Points on a hilly landscape, in no order, each with its height.
A ball rolls from a point to whichever of its 2 nearest points has the largest drop for the distance, and stops where none of them is lower. Distance is the straight distance between rows; heights are no part of it.
marid h=8.34: [-21  16   6   5  14  -2 -37  23   8  10 -39  18   6 -20  -6  35   9 -10
   4 -36  84   1 -18  23 -53 -37 -17  14  13  25 -56  16  17 -12]
tadid h=6.63: [-22 -46 -39 -39   3  26  29   3  -4 -25   1 -18   8  30  28 -21  -5  21
  -3 -28 -16 -19 -54 -22 -22  10   9  31 -37  27 -25 -10  72 -51]
kir h=7.52: [ -9  20 -16   7  19  21  17  13   6  37 -33  15  25  -7   3  16  24  12
  17 -23  18  -7 -31   6 -14 -20   5 -33  -6  28 -23  26   6 -19]
Zuz h=5.42: [-19  10  11  -7 -25 -40 -34  57 -40 -43  17  -2  -4  -7 -46  -8 -17 -19
 -26 -24  27  17 -12  18  -3   4   5  54  18 -60   2 -21 -14   7]
tepuv h=8.03: [ -2   3  34   3  -4  13 -48 -34  -4   2 -47   4 -39   0  40  26   3 -44
 -10  33  39  19  52   1 -32 -14 -39 -10  -5  11   2  -3   4  23]
Fepef h=8.82: [-15 -11 -23 -12  -3   0  58  24 -19  63   5  33  62  -3   0  11  33  29
 -21 -32  -5 -21 -51   5 -10 -12  42  -7  40 -24 -18  19   4  -3]
tafev h=5.28: [ 21   2   8  -1 -16 -16  15  -6 -21 -10  16 -11  -6  -2  -8 -17 -11   3
  -8  17 -42  -6  20  -2  28  30   4   2   1 -22  35 -23 -34   8]
Popu h=8.32: [ 21  13  42  20   6 -21 -57  -7   2 -30   3  15 -42  -8  10  -3 -20 -56
 -33  39  48  24  48   0  -3 -13 -29  35  16 -38  25 -26 -42  52]
bonol h=7.15: [-20 -64  -6 -43 -34   6  20 -12 -56  15 -30 -23 -30   6  45  12  26  23
 -23  -6 -25  -2  -5 -34 -15  43  -2   7 -22  19 -10 -45  52 -30]
kopa h=7.41: [-23 -49  -7 -40 -35  -8 -15 -10 -68  -2 -50 -33 -42   9  47  18  17  -5
 -19 -13   1   3  -2 -35 -33  36 -19   0 -35  21  -5 -35  43 -27]
Fel h=8.10: [  7  23  -6  42  31  13   2   3  20  59  -8  35  35 -28  16  21  29   0
  16  33  15 -14   4   9  12 -39  39 -48  72 -14  18  19 -51  27]
Kur h=5.27: [ -2  20 -27  -2   7 -25 -12  34   8 -61  36 -33  16  16 -69 -23 -43  11
  43 -49  -3  23 -32   5  26  24 -19  -3 -36 -31 -10  28  19 -29]
fibi h=3.47: [-10  47  15  26  31 -12 -59  20  32 -40 -29   2 -13 -16 -29  23   1 -29
  14 -24  78  25   2  27 -20 -21 -25  -4 -13  15 -22  20  -5  -2]
notap h=6.91: [-15 -61 -16 -34 -15  18  20 -11 -35  -2 -12 -25  -7  16  43  -1   9  24
 -18 -19 -21 -12 -33 -25 -19  20   0  10 -26  28 -10 -25  59 -43]
sifa h=7.18: [  3  44 -12  26  14 -44 -12  24 -15  13  -1   5   9 -34 -22  17   8 -18
  19   4  12  15 -19   9  55  32  25 -38  19 -58  53 -26 -68   2]
savug h=4.26: [ 24  -3 -16  -3   6  29  52 -42  15  23   3 -16   6  21  31  -3  11  38
  22  32 -82 -11  25 -22  35  24  12 -53 -20  24  30   0 -14 -19]
virin h=5.77: [ 24  36 -21  27  19   3  49  -8   7  42  18   8  21  -5   5   4  12  37
  35  18 -61  -9 -11   0  54  18  26 -59   2  -3  38  12 -38 -14]
peged h=6.04: [ 11   9  -9  12  36  41  17 -22  47  -8  -5  -4   5  14   0 -11   3  18
  29 -14 -10 -23  -7   3  -9  -9 -13 -39 -51  55 -23  26  23 -27]
Taded h=6.21: [-32  -5 -45 -21  11  12  54  23  14  23 -14   3  39   2 -10   1  13  32
   3 -65  25  -1 -72   9 -19   1   5 -15 -20  31 -60  26  45 -38]
Muni h=7.84: [-17 -10  16  27  15  35  -2 -17  10  71 -25  41  33 -19  28  30  26 -20
 -18  40  29 -12  10  10 -14 -73  14 -11  91  -6 -20  27 -13  54]
tipa h=3.16: [ 12  19  11   8   8   0 -34  10  30 -57  38  13   3  10 -31 -29 -31 -18
   3   9  22  11   8  26 -15 -24  -8  57   0 -11   3   3  -5  16]
filet h=4.54: [-17 -13  15  -7 -41 -26 -14  -4 -62  31 -46  -1 -30 -21  13  19  32 -18
 -41  29   0  11  37 -30  -2  10   2  -3  53 -25  22 -24 -26  21]
Girid h=6.12: [-13 -13  17 -16 -40 -49 -42  46 -66 -37  11 -23 -16  -8 -39  -9  -9 -16
 -33 -13   7   6  -3  -6   7  21   0  55  -3 -51  12 -20 -12  22]
Fati h=3.97: [  9 -29  11  12 -12   7  24 -17   2  20  45  11   9  -4   5 -41   1  -2
 -34  67 -67  -9  48  -9  44 -12  30   4  70 -38  36 -12 -41  54]
Tob h=8.47: [-32  21  10  18  25   7 -32  20  42  30 -28  39  19 -28 -21  29  16  -9
  -1 -31  83  -5 -11  43 -61 -61  -3  22  32  23 -68  28  15  14]
Levu h=5.92: [ 14  34   5  32  42  35  13  -2  62  -8  -1  11   4  -2 -21 -13  11  21
  45 -12   7 -18   0  24   8 -16  -4 -36 -40  48 -19  33   5 -27]
luzef h=6.13: [ -1 -32  -9  -5 -30   6  47 -13 -21  63  -4   6  18   5  18   5  26  32
 -26  25 -62 -15   6 -30  22   1  43 -12  56 -15  22   3  -9   9]
biri h=6.50: [ -2 -60  -4 -16 -18  37  32   4 -15  12  33   9  25  14  18 -29  -5  14
 -23   5 -19 -26  -9   5 -25 -18  15  52  19  11 -16 -13  43  12]
Soko h=7.01: [  5 -50  11 -29 -18   6   5 -26 -26 -31   9 -27 -33  23  28 -23 -14   1
 -22  15 -28 -12  22  -8 -20  14 -19  30 -21  20  10 -30  26   7]
Zuseg h=2.27: [ -1  -5  11 -17 -17 -18 -41   8  -5 -64  -2 -29 -31  22  -2 -12 -26 -29
   0 -12  18  19   9  -7 -31   6 -31  39 -39   6  10  -9  17  -7]
ded h=7.73: [-11 -20  16  10  -7  32 -11 -21  -7  68 -41  25  14  -7  37  39  37 -33
 -35  35  27  -3  27  -2 -19 -50  -2 -12  73   0 -14  15   0  48]
muva h=5.80: [ 25  -9  34   9  -1  12 -33 -41  24 -43  28  -2 -30  17  17 -20 -33 -39
 -13  41   5   0  58  13  -8 -12 -33  42 -25  13  22  -4   2  27]
disuf h=8.02: [-30  24 -18 -20  -9 -22   3  42 -38  11 -27  13  27 -20 -21  24  17   5
 -11 -50  26  20 -53  10 -14  -4  12   0  16 -23 -14  13  -8 -16]
por h=4.56: [ 25  32   7   6   2 -20 -31  -5  10 -44 -10 -16 -31  13 -12   2 -17 -19
  27  -6  15  28   9  -8   2  19 -29 -11 -48  -2  17  -1 -17  -9]
mefen h=1.97: [ -5  32  13  33  47  11 -39  12  68 -38 -15  -9 -23   2 -37   7   6  -6
  48 -36  53   5   0  12 -19 -24 -30 -24 -49  47 -49  49  37 -22]
pum h=4.18: [-27  38  -5  23  23 -22 -48  41  38 -39  -4   4   0 -28 -53   5  -3  -9
  31 -46  72  37 -16  27 -21 -24 -13  15   2   3 -46  17  13  -5]
goda h=5.78: [  5  20   3 -10 -12 -38  -8  18 -32 -14  13  -7  -6 -10 -32   0 -21  -6
   2  -1 -29  12  -2   0  48  48   6  -9 -11 -53  46 -21 -36  -7]
piron h=5.60: [  8  -4   9   0 -12   3  11   2 -34  21  21   8  14  -8   3  -3   3   3
  -4  16 -26  -9   6   1  14   8  13   3  23 -21  25  -5 -22   7]
dedin h=6.51: [-11  -8 -12   2  33  40  41  -2  45  60 -29  24  29   7  24   9  28  23
   8 -36  33 -32 -39   7 -26 -30  12 -25  -6  64 -63  29  34 -28]
teg h=7.58: [-15 -33   4  -3 -13  24   6  -3 -24  63 -39  24  29  -9  39  37  40  -5
 -35   1  29  -7  -6  -9 -33 -40  12  -3  55  -4 -30  10   9  21]
sipom h=9.05: [-20 -11 -20 -22 -18 -16  39  31 -52  76 -27  23  35 -23   1  28  36  20
 -20 -42   6  -7 -50 -12   1   7  41  -3  33 -33 -13   8  -6 -12]
zud h=7.69: [-23  14 -18  -5  -4   7  15  23 -19  28 -26  15  26  -7  -1  26  23   7
   3 -40  44  -6 -33  10 -29 -13   3  -9  15  13 -27  15   0 -21]
Fubo h=7.24: [-12 -29 -18 -20 -19  18  46 -11 -29  70 -32  10  33   8  37  29  38  16
 -18 -26   2 -23 -36 -19 -21  -4  22 -12  19  13 -21   3  16 -19]
lim h=3.96: [ 14 -29  -4 -12 -16   8  43 -53 -14  26  -3 -14  -9   8  40  -4  23  29
  -2  49 -73 -10  39 -43  29  33   4 -41   8  21  25 -10   1  -8]
Nis h=6.82: [-10 -20 -17 -30 -29  -9  29 -11 -48  27 -43 -23 -12   6  35  35  29  20
   4 -14 -36   2 -18 -33   4  44  -1 -33 -24   4  15 -17  10 -34]
Tagap h=5.98: [ 17 -30  29   9   0  34 -26 -61  41 -22  32   4 -22  23  32 -25 -32 -38
 -22  65 -17  -3  71  14  -1 -23 -26  25   5  10  21 -18  14  50]
Tukop h=2.81: [ 27  24  20  28  23 -11 -32   7  39 -52  41  17  -9   5 -23 -34 -37 -28
  15  25  10  14  16  17  13  -8  -8  43  -1 -24  24 -12 -28  23]
roli h=1.42: [  9  42  21  50  60  18 -39   4  97 -30   3   9 -19  -9 -49  -1   7   6
  44 -18  46 -12   9  37 -17 -35 -17 -12 -35  45 -43  39  15 -10]
Denus h=4.72: [  2  42  15  18  13 -18 -28  13 -10  16 -34  12   2 -25  14  36  29  -8
   9   4  46  20   1   7   0 -11  -3 -36  25 -11  10   5 -31   0]
Kadim h=6.00: [-32 -13 -43 -20   2   0  10  22  30 -50  32 -31  17  23 -44 -29 -25  32
  27 -59   0   5 -55  -2 -21   3  -4  23 -30  24 -51  36  58 -30]
Duno h=5.29: [ 32  46  -6  42  42  11   6   3  44 -15  29  18   7  -9 -12 -14 -11   8
  34  19 -15   3  -1  26  40 -11  18 -35  -8  -9  37   2 -55   4]
Tota h=5.21: [ 28  17  35  35  29  10 -53 -21  59 -25  23  23 -18   7  -7 -11 -22 -32
   5  40  45   1  46  37 -11 -44 -25  44   4  -5   5   5 -10  38]
mida h=3.60: [  3 -24 -13 -17 -24 -16  34 -53 -26  26 -29 -20 -31   2  43  12  25  17
 -12  34 -48   1  42 -47   9  44  -8 -39  -9  22  24 -20  -1 -21]
danin h=6.23: [-11  43   6   6   5 -36 -53  38 -25 -43 -24  -9 -12 -24 -29  29   0 -37
   8 -17  54  38 -17   8  -9  11 -16   2 -11 -40  18 -20 -29   3]
dum h=7.70: [-21 -35   8 -34 -22  11 -32   3 -43 -15 -46 -24 -33   8  39  20   7 -14
 -14 -24  34   7  -9 -25 -52   9 -22  13 -27  30 -22 -24  53 -11]
niz h=6.03: [ 17  17 -18  11  -1 -18  36 -10 -19  55 -12  -6  25  -7   3  30   9  30
  26  12 -62  -7  -9 -13  63  38  32 -58   9 -22  48  -4 -52 -17]
Bel h=4.57: [ 21  21  -8   3   5  -1  37 -24   5  -4  16 -14  -3  14  10  -2  -1  34
  33  24 -69  -3  18 -10  42  50  -3 -54 -46  18  40 -12 -18 -23]
Kofoz h=8.05: [-18 -15   8  -1   6  36 -14 -19   8  14 -30  -1  -4   7  28  11   4 -13
  -2 -14  53 -15 -13   5 -61 -33 -18   7  -8  39 -36   9  50 -14]
Sev h=7.91: [ -2 -28   8 -18  -9  24 -22 -19 -10 -16 -32 -10 -22   7  34   6  -4 -11
  -7 -11  37   0  -2 -11 -49  -6 -16  27 -23  35 -22  -8  52  -2]
Gokes h=3.65: [ 14  18  14   3  -3 -23 -38  10 -12 -44  -1  -6 -24   7  -6   0 -23 -24
  -1  -1  20  18  11   5 -15  12 -20  26 -17  -7  10 -17 -14   5]
bula h=7.78: [ 10  -1  30  -7 -12 -14 -39 -47  -8 -21 -27  -9 -65  15  51  16  -1 -45
  -6  37  20  26  75 -11 -16  18 -43 -15 -20  16  19 -21 -15  21]
Naso h=5.49: [ 25  45   2  30  32  -1 -30   0  56 -65  20  -5 -16  11 -42 -32 -26  -2
  47  -2   5  18   2   8  13  -4 -10  -9 -47  11   5  15  -9 -10]
badet h=4.95: [  9  -6  29  10  11  19 -53 -22  39 -39  13   4 -13  19 -10  -8 -24 -33
  -1  23  41   2  40  20 -46 -43 -29  63   2  18 -15   4  20  28]
nugip h=5.52: [ -3  -8 -14 -38 -33 -28   3  27 -47 -29  10 -39  -3  -2 -28  12 -33   4
   3 -27 -46  11 -18 -18  33  58 -13  -1 -59 -28  15  -7  10 -30]
Dip h=4.60: [ -1 -16  17  -8  -2   2 -54  -3  43 -67  30 -17 -19  24 -17 -22 -41 -25
  -9  13  24   5  26   5 -41 -25 -15  86 -23  15  -9   7  37  11]
rabo h=8.33: [ 16  32 -15  45  45  12  26  22  37  23  41  24  34 -24 -19 -21  -5  14
  19   5   6   0 -13  39  20 -27  42 -14  36 -18   9   9 -41  17]
zosu h=2.74: [ -5  39   8  14  35   1 -32   2  30 -26 -32   0  -9 -12 -18  18  10  -9
  32 -17  56  17  -2   9 -23 -14 -17 -24 -26  29 -29  24  13 -22]
zivi h=2.45: [ 12  25  14  25  26  -4 -58   2  68 -57  41   4  -3  15 -47 -27 -29 -10
  24  -2  41  12  22  30 -19 -41 -21  57 -12  11 -20  19  18  14]
pebov h=6.20: [  2  19 -13   1  11  20  25 -12  18 -18   9 -14   4  12  -7 -13  -6  22
  30 -20 -14   1 -22   7  -1   8   1 -24 -42  25 -10   9  23 -29]
madav h=2.28: [ 26   8  37  24  13 -19 -14 -52  23  -5  15   8 -39 -14  30  -5  -2 -53
 -26  75 -12  11  79  -7  33   1 -24 -11  24 -18  49 -22 -51  52]
visis h=2.99: [ -4   0  -5 -10 -21  -4   5 -26 -34  48 -69 -13 -15  -5  47  51  40   4
  -8  20  10  12  18 -29  -9  -8 -10 -52  18  19  -1  -1 -17  -8]
San h=5.76: [ 31  38   5  33  43  13  -8   3  59 -42   2  -5  -7  -2 -40 -12  -3  14
  53 -25   4  -3 -15  13  11   2 -14 -34 -47  34 -11  33   1 -25]
Gik h=7.94: [ -3   9   5  31  34  34  -3  -9  26  84 -11  30  35 -23  29  22  18 -12
  -6  48   9 -11  17  13   8 -64  38 -36  87  -1  -3  36 -18  50]
Pupop h=3.91: [  9  14   3  15 -11 -30  -1  53 -15 -11  57  19  21 -29 -45 -32 -29  -7
 -12   5  -9  -7 -15  28  34   7  40  46  48 -73  31 -33 -40  31]
kedi h=6.61: [-16 -35 -12 -32 -43 -21  34 -11 -72  64 -52 -19  -1 -11  19  44  40  21
 -21   1 -40 -12  -6 -51  16  38  16 -32  14 -10  12 -17   2 -22]
mef h=7.04: [-14 -32 -19 -30 -23  10  43 -13 -42  52 -48 -10   7   5  43  39  34  26
 -15 -31 -12 -15 -29 -40 -13  29   5 -27 -11  22 -15 -22  33 -28]
sivod h=5.59: [-27  21 -31  -8   8 -18  18  43  11  -5   1  -1  40 -10 -43   9  -5  18
  28 -73  24  15 -59  11   3  -1   4 -18  -6  -2 -42  33  10 -28]
gib h=5.11: [ 33  36  14  14  18   0 -26 -17  42 -62  18  -8 -29  26 -10 -18 -25 -19
  33  11   2  20  22  10  16  22 -30 -10 -56  13  28   6 -19  -3]
zon h=7.42: [-21 -14 -13 -41 -46 -24  24  40 -68  13 -12  -4  21 -11 -28  12   0  12
 -26 -36 -11   0 -40  -7  -1  30   8  19  -1 -37 -12  -6  15 -15]
Fozas h=8.56: [-21  19  13  18  27   9 -27  25  42  26  12  37  26 -22 -25   2   3   4
  -7 -22  68  -3  -4  49 -44 -69  -1  42  45  13 -51  14  12  23]
bofu h=6.44: [-31  -2 -25   1  26  16  35  12  39  20 -13  11  20   7 -12   3  17  30
  19 -53  36 -15 -51   6 -31 -29  -3  -6 -18  45 -73  33  46 -34]
pero h=3.71: [ -2 -17  -2 -28 -10 -18 -57   6  18 -88  18 -40 -32  29 -11 -28 -40 -32
   9 -13  20   6   0 -10 -52   1 -24  63 -45  19   2   4  41   1]
Fute h=7.17: [-24 -34 -16 -36 -41  -5  37  40 -51  27   4   5  30  -3 -22   6  10  19
 -40 -40 -20 -14 -41  -4 -12   8  29  36  21 -29 -20  -8  28  -8]
sabe h=7.68: [-23  13 -11 -30 -28 -25  17  42 -64  31 -26   2  26 -13 -22  31  11  11
  -6 -44  -4  12 -40   6  13  33   8  -8  -4 -38   2  -2  -5 -19]
zuk h=4.71: [ 30  20  17  39  34  19   7 -29  52  13  31  16  -8  -4  17 -21  -6 -13
  18  68 -26   2  47  16  49 -27   7 -29  25  -6  44   0 -51  39]
Fis h=3.06: [ 17  -5  11  11 -24 -15  12  18 -15   7  63  11   9 -15 -27 -40 -11  -6
 -26  21 -41  -9   7  16  39  15  34  30  29 -62  44 -34 -47  36]
Ligem h=3.03: [  2  -3  -2  -6  -9   2  15 -44 -24  34 -59 -16 -28  -5  47  42  36  15
   6  24 -16   6  31 -37  -5  28 -17 -51  -9  35  17  -8  -7 -18]
Zun h=6.25: [ 10 -41  14  -9  10  45   1 -46  20   2  11  -1 -21  24  39 -19 -15   2
  -7  38  -5 -13  32   6 -24 -23  -9  22  -6  32  -3  -3  35   1]
nomi h=4.64: [-10  12   0  13  -7 -21 -18  57 -17 -37  45   7  16 -19 -49 -24 -17 -11
 -15 -16   7   8 -11  25   8   5  21  51  35 -61  18 -17 -25  14]
femo h=8.66: [ -7  -5   8   8  10  17  -7  20  19  16  26  32  26 -11  -8 -10  -7  -6
 -13   1  47 -12   0  41 -31 -58  11  45  49   2 -28   6   5  24]
gub h=8.68: [ -6 -18 -30 -23 -17   6  72  31 -20  50  20  20  57  11 -11 -11   8  41
 -21 -33 -39 -26 -53   2  14  -4  39   9  23 -16 -10   9  11 -16]
rakov h=6.40: [ -2   1 -26 -11   6  20  31 -17   2 -14 -20 -23   0  15  19   5   4  15
  29 -26 -17  -1 -34 -17   2  28  -6 -32 -60  28  -8   7  33 -54]
vis h=5.93: [-31  11 -39 -16   3  -8  41  49   0  23   0  14  42  -6 -31   7   6  30
   6 -71  28   1 -66   9 -13  -1  16  -1   2   2 -55  33  32 -23]
Rize h=7.53: [  5 -20  32 -22 -15   1 -37 -49 -14 -31 -11 -13 -61  15  45   0 -15 -46
 -31  40   3  11  64 -23 -27  13 -47  15 -16  13  18 -29  15  32]
viko h=6.60: [-15   1 -19 -27 -19  -3  24  -9 -35   7 -45 -26  -5   5  15  27  13  24
  22 -33 -25   8 -26 -34   6  52 -15 -43 -53  17  -2 -12  25 -53]
serek h=7.23: [  7  -5  -9  10   3  29  41 -25   7  48 -13  21  31   8  37  11  30  25
   1  14 -22 -16  -3  -8   7 -23  16 -36  10  18   3  13  -5   0]
kanon h=4.91: [ 27  23  -1   9   2   3  18 -23   8  -8  13  -9  -6  14   9 -16 -10  20
  18  24 -42   4  19  -2  28  27  -1 -23 -16   9  33  -4 -30  -4]
beveb h=3.61: [ 25 -16   9  15  -3  -2  18   8  11   4  66  15  23   0 -13 -52 -16   5
 -16  45 -49 -19  23  13  48  -9  30  24  48 -38  35  -8 -40  32]
kud h=6.94: [-23 -57 -10 -41 -41  10  36  34 -58  33   2   6  23  -1   5  -9  17  11
 -62 -22  -5 -32 -38 -13 -28  -7  27  54  32 -23 -25 -17  42  -1]
Vozus h=5.51: [ 28  10  21   4  10   5 -29 -38  36 -54   7  -9 -30  24  -1 -24 -21 -25
  19  22   6  11  37  13 -10  -6 -27  13 -43  31   9  -1  13   1]
kul h=5.22: [-32  24 -27   3  16 -20  -1  39  46 -19  31   3  32 -13 -56 -14  -7  18
  31 -72  28  15 -43  19 -18 -22  -1   8   3  14 -64  35  24 -17]
lasu h=6.39: [  3 -45   5  -9  -9  47  14 -20  11   4  28   7  10  17  14 -26 -19   2
 -18  16   0 -24  12  13 -26 -35   1  39  18  11 -21   2  38   8]
zaz h=8.42: [ 22  20 -10  23  24  23  33   7  26  16  33  25  36   1 -10 -22  -2  27
  18   5 -21  -8 -14  21  12 -18  27  -7  18  -5   5  12 -22   1]
fal h=4.44: [ 32  -6  15  19  22  33   9 -37  39   6  43  20  -2   5  23 -29 -17  -5
  -2  59 -45  -4  47  19  30 -23   5  -6  22   6  25   7 -18  33]
pugu h=8.49: [ 15  -6 -15   3   2  29  50  -4  15  15  51  16  40  12  -6 -30  -6  35
   0   1 -45 -18 -18  19  11 -15  27  12  19   0   1  15  -1  -4]
gebo h=8.57: [  7  -8 -19 -16  -9  21  53   1 -11  28  19   6  42  12   2 -12   9  39
  -2 -12 -49 -15 -40  -1  11   7  26 -12   2   2   2   1   6 -21]
punak h=3.73: [ -7  12   9  11  -5   0  -8 -11 -23  35 -60  12 -11 -17  35  41  33 -14
  -2  15  19   9  16 -12 -12 -10  -4 -39  32   5   6  -7 -33   8]
dugi h=6.41: [-10 -37 -18 -14 -32  -3  50 -16 -43  61 -36  -1   9  -3  31  30  43  24
 -16  21 -46 -14   8 -47  24  21  23 -37  33  -3  12 -13  -8  -6]
Gukun h=6.29: [ -7  29  -2  -5 -12 -36 -17  42 -37 -27  -2 -21  -2 -19 -38  13 -18 -14
  12 -26  -1  33 -26   8  33  46   0 -15 -16 -50  24  -3 -22 -16]
mufop h=8.18: [-23  -1   3  -5  -1  17 -27  12  -4  11 -48   1  -7 -13  13  35  15  -8
   4 -30  76   2 -18   6 -65 -31 -27  10 -15  39 -54  12  40 -17]
zufi h=6.43: [  8 -12   6 -28 -23 -24  -6  -3 -27 -59  26 -29 -21  27 -12 -17 -39  -8
  -5   4 -40   2  10 -14  11  37 -11  33 -43  -8  20 -27   3  -5]
nezi h=5.18: [ -3  14 -27 -23 -15 -16   9  24 -28 -22  16 -31  18   1 -43  -8 -36  20
  28 -42 -44   7 -29  -5  51  54  -3 -15 -46 -27  10   7   9 -40]
Bopu h=3.75: [  5  -9  31  -1 -28 -41 -23 -25 -46  12 -26   3 -44 -22  18  19  22 -27
 -24  51 -14  12  55 -36  27  20  -6 -19  49 -25  30 -24 -44  37]
kug h=6.10: [ 13 -44  29  -2  11  46  -6 -73  41 -10  26  -9 -19  26  46 -14 -23 -19
  -3  64 -14 -12  65   9 -11 -27 -27  17 -10  37   8  -4  54  34]
Ripaz h=6.17: [  2  -9  -9   9  37  49  12 -28  39   3 -32  -9 -12  22  21   3  13  21
  40 -21  12 -28 -15  -1 -29 -10 -10 -38 -60  79 -34  26  48 -42]
mipaf h=4.74: [-34  29 -14  10  11 -36 -24  51  39 -32   8  10  16 -21 -72   5  -9   9
  25 -69  64  31 -46  29 -26 -16 -11   6  12  -1 -57  31  14   0]
vimaf h=7.97: [  5   9  37   3 -23 -36 -46 -15 -24 -29  -1   6 -55  -8  22   8 -12 -43
 -36  40   8  14  53  -7   7  19 -33  16   4 -24  31 -31 -43  40]
gan h=7.65: [ 16   0  26 -10 -21 -34 -39 -24 -14 -57  15 -20 -54  13  14 -18 -21 -43
 -32  28 -17   5  59 -12   5  30 -35  33 -23 -12  35 -26 -25  33]
feb h=6.32: [-10  -5  -7  -3  26  40  21 -16  24  36 -45   6  -4  19  29  14  23  15
  23 -35  31 -29 -30  -3 -27 -15  -9 -43 -43  58 -45  12  47 -36]
Duri h=4.17: [-13  10 -11 -15 -14 -11 -12  36 -13 -39  17  -7  13   0 -34  -2 -12  -6
   7 -34   9  17 -26   7 -12   5  -8  28 -13 -13 -10   2   9  -9]
zol h=6.79: [  1  14 -22  14   8  -5  29  -8 -18  96 -48  17  29  -9  29  40  49  25
   4   8 -15 -15 -14 -21  25 -15  47 -67  44   4  12  23 -33   6]
sig h=6.34: [-22 -35 -34 -33   5  15  15   4  16 -37  10 -36   9  23  -7 -30 -22  24
  14 -43  11   3 -55 -22 -28  15   4  33 -37  40 -44   5  80 -49]
nebi h=7.26: [  1 -45  22 -27 -20  11 -29 -27 -14 -40  -3 -26 -52  26  37 -17 -26 -23
 -24  26   1  -6  38 -20 -40   7 -25  32 -33  26  11 -32  32   6]
Neb h=6.62: [-11 -19  18 -23 -42 -40  -9  29 -74 -11  13 -10 -22  -8 -31 -17  -8 -11
 -53   1 -28   3   8  -5   3  40   7  37  -2 -48  11 -29 -13  21]
lep h=6.77: [  2  53  -4  15   7 -48 -23  39 -27  -5  -8  -7  13 -29 -31  22  -5 -19
  23 -25  15  32 -30  12  48  34  11 -29   6 -65  25 -16 -45 -11]
tiko h=5.91: [ 16 -35   6 -11 -25   2  35  -7 -27  47  25   3  15   2  14 -19   9  19
 -34  36 -54 -14  11  -8  22   2  32   7  42 -18  17  -2  -9  27]
tuzi h=4.81: [ -7  15 -17 -14 -12 -19   8  39  -8 -32  35 -16  21   2 -47  -9 -23  21
  28 -41 -21  11 -40   8  27  32  -2   6 -24 -24  -9   8   5 -25]
suga h=3.02: [ 12  -9  23   5 -13 -27 -12 -39 -10   6  -4   8 -42 -13  29   2  13 -32
 -28  67 -33  10  78 -21  32  14 -13 -15  37 -16  39 -16 -49  40]
Todo h=3.52: [ 32  17  28  30  19 -14 -19  -2  33 -34  52   6 -14   5  -7 -31 -29 -34
  -5  39  10  11  41  18  33  -8  -6  25  15 -35  42 -21 -50  37]
robat h=6.45: [  7  25 -21  10  10 -16  31  -8 -12  65 -44  13  23 -12  23  49  34  32
  15   7 -27  -5 -12 -21  46  12  34 -70  31  -6  30  13 -48  -9]
bupib h=5.70: [-25   7 -42 -11   0 -21   1  31  16 -54  33 -28  10  11 -57 -10 -33  14
  38 -57  18  20 -45  -7  -3   9 -13   9 -33   2 -37  38  43 -30]
ruguz h=7.40: [-21 -39 -13 -20 -13  22  33   2 -17  69 -43  18  21  -5  39  33  34   7
 -31 -28  34 -12 -35  -9 -41 -26  19   0  33  21 -45  17  26  -5]
rumoz h=5.43: [ -2  36  11  18   7 -16 -38  28 -13  -6 -26  13  -4 -30 -15  16  14 -18
   7 -13  59  23  -2  21 -11   1  -6 -10  13 -24   0  -9 -32  -2]
pani h=7.03: [  3 -19  24 -13 -36 -42 -17  -3 -58 -19  15 -14 -43  -3  -8 -21  -5 -15
 -47  31 -49 -19  35 -22  28  38  -5  28  -2 -46  29 -42 -30  21]
kepip h=4.23: [ 20 -19  23  14  -3  17  11 -43  27  13  39   7  -9   2  23 -28 -10 -20
 -20  70 -44  -4  62   2  27 -16   3  -1  53 -17  30   0 -26  54]
sunes h=7.07: [ -6   1 -20  19   9  22  47 -12  13  87 -36  31  38  -1  36  27  40  23
  -6  15  -3 -19 -17 -14   4 -30  24 -53  48  23 -15  27  -2  -1]
lopa h=3.48: [-14 -14  -5 -23 -16  -3 -28  21 -12 -52   2 -18 -16  14 -19  -3 -18  -2
   4 -30  17  11 -13  -5 -23   5 -12  41 -26  -1 -14   9  34 -12]
pogu h=3.14: [ 31  14  27  30   0 -31 -17 -16  18 -25  32   7 -34 -17   8 -22 -25 -43
 -25  64 -16   4  48  -1  50  12 -12  11  27 -41  54 -32 -64  51]
salef h=5.01: [ 48  41  12  62  50   7   0 -13  71   0  34  13   5 -15  -2 -23 -13  -2
  29  48 -13   0  18  24  56 -19  15 -38  11 -12  45  -2 -65  21]
zaron h=6.67: [-13 -66 -13 -39 -29  29  19  23 -27  -1  25   2  23  16   9 -28   0  22
 -46 -21 -10 -24 -27  -5 -35 -14  24  69   7   4 -24 -15  59  -7]
Dekop h=8.22: [ 13  25  -5  49  45  18  12   7  35  50  14  25  31 -22  -2  -7   3   6
  23  27   6 -14   3  29  35 -35  41 -36  52 -15  26   9 -58  26]
sizap h=5.53: [ 30  44 -22  36  43   5  21   0  34  13  20  10  26 -10 -13 -11  -3  21
  45  14 -42  -8 -15  14  58  15  25 -50  -3 -15  45   8 -55  -6]
dedag h=7.37: [ -2  13 -19   3   7  22  26  -8  -1  33 -29   8  18   4  11  15  22  28
  16  -5  -8  -1 -18  -9   4  -4  13 -43 -18  19   3  15 -11 -20]
dadaf h=7.35: [  0 -12  27 -16 -32 -54 -27 -14 -35 -49  20 -23 -62   8  -3 -33 -28 -27
 -56  36 -47 -10  53 -28  24  51 -30  34 -30 -22  34 -48 -25  35]
gibi h=6.76: [  8 -23   7 -27 -17   1   1 -24  -8 -58  34 -23 -24  34  22 -34 -26   5
 -14  13 -41  -5  25 -10  -4  26 -10  24 -40  13  22 -19  16  -9]
mebob h=5.95: [ -2  -4  -2 -36 -31 -40 -20  17 -43 -62   7 -47 -27   4 -26  -2 -39 -13
  -5 -18 -34  10  -8 -22  15  59 -18  23 -66 -32  12 -11   8 -21]
ditom h=1.87: [  2  23  16  37  49  15 -41   8  96 -34  32  13  -7  -6 -57 -10 -20   3
  39  -3  40 -16   6  33 -17 -45 -14  31 -11  37 -41  29  24   7]

Call two points neighbours if one is among the 2 nearest of the other. Go from one point of each pair to the other, from neighbour to neighbour, staying as low as possible. Name the highest point that can't be avoided.
Tukop, Fis -> disuf
madav, visis -> filet
roli, madav -> Todo
Tukop, roli -> tipa

Where does a ball stop that starts at each point below?
Gukun -> visis
Tob -> tuzi
tiko -> visis
pani -> Fis
gub -> Zuseg
vis -> roli
zaron -> Zuseg
sifa -> visis
femo -> Zuseg
virin -> Fis
Rize -> tuzi
Muni -> Zuseg
bonol -> tuzi

Two balls start at each pair of points below. Name the first point that both come to, or write never.
Ripaz, viko -> peged
sipom, kir -> never
Fepef, dedin -> peged
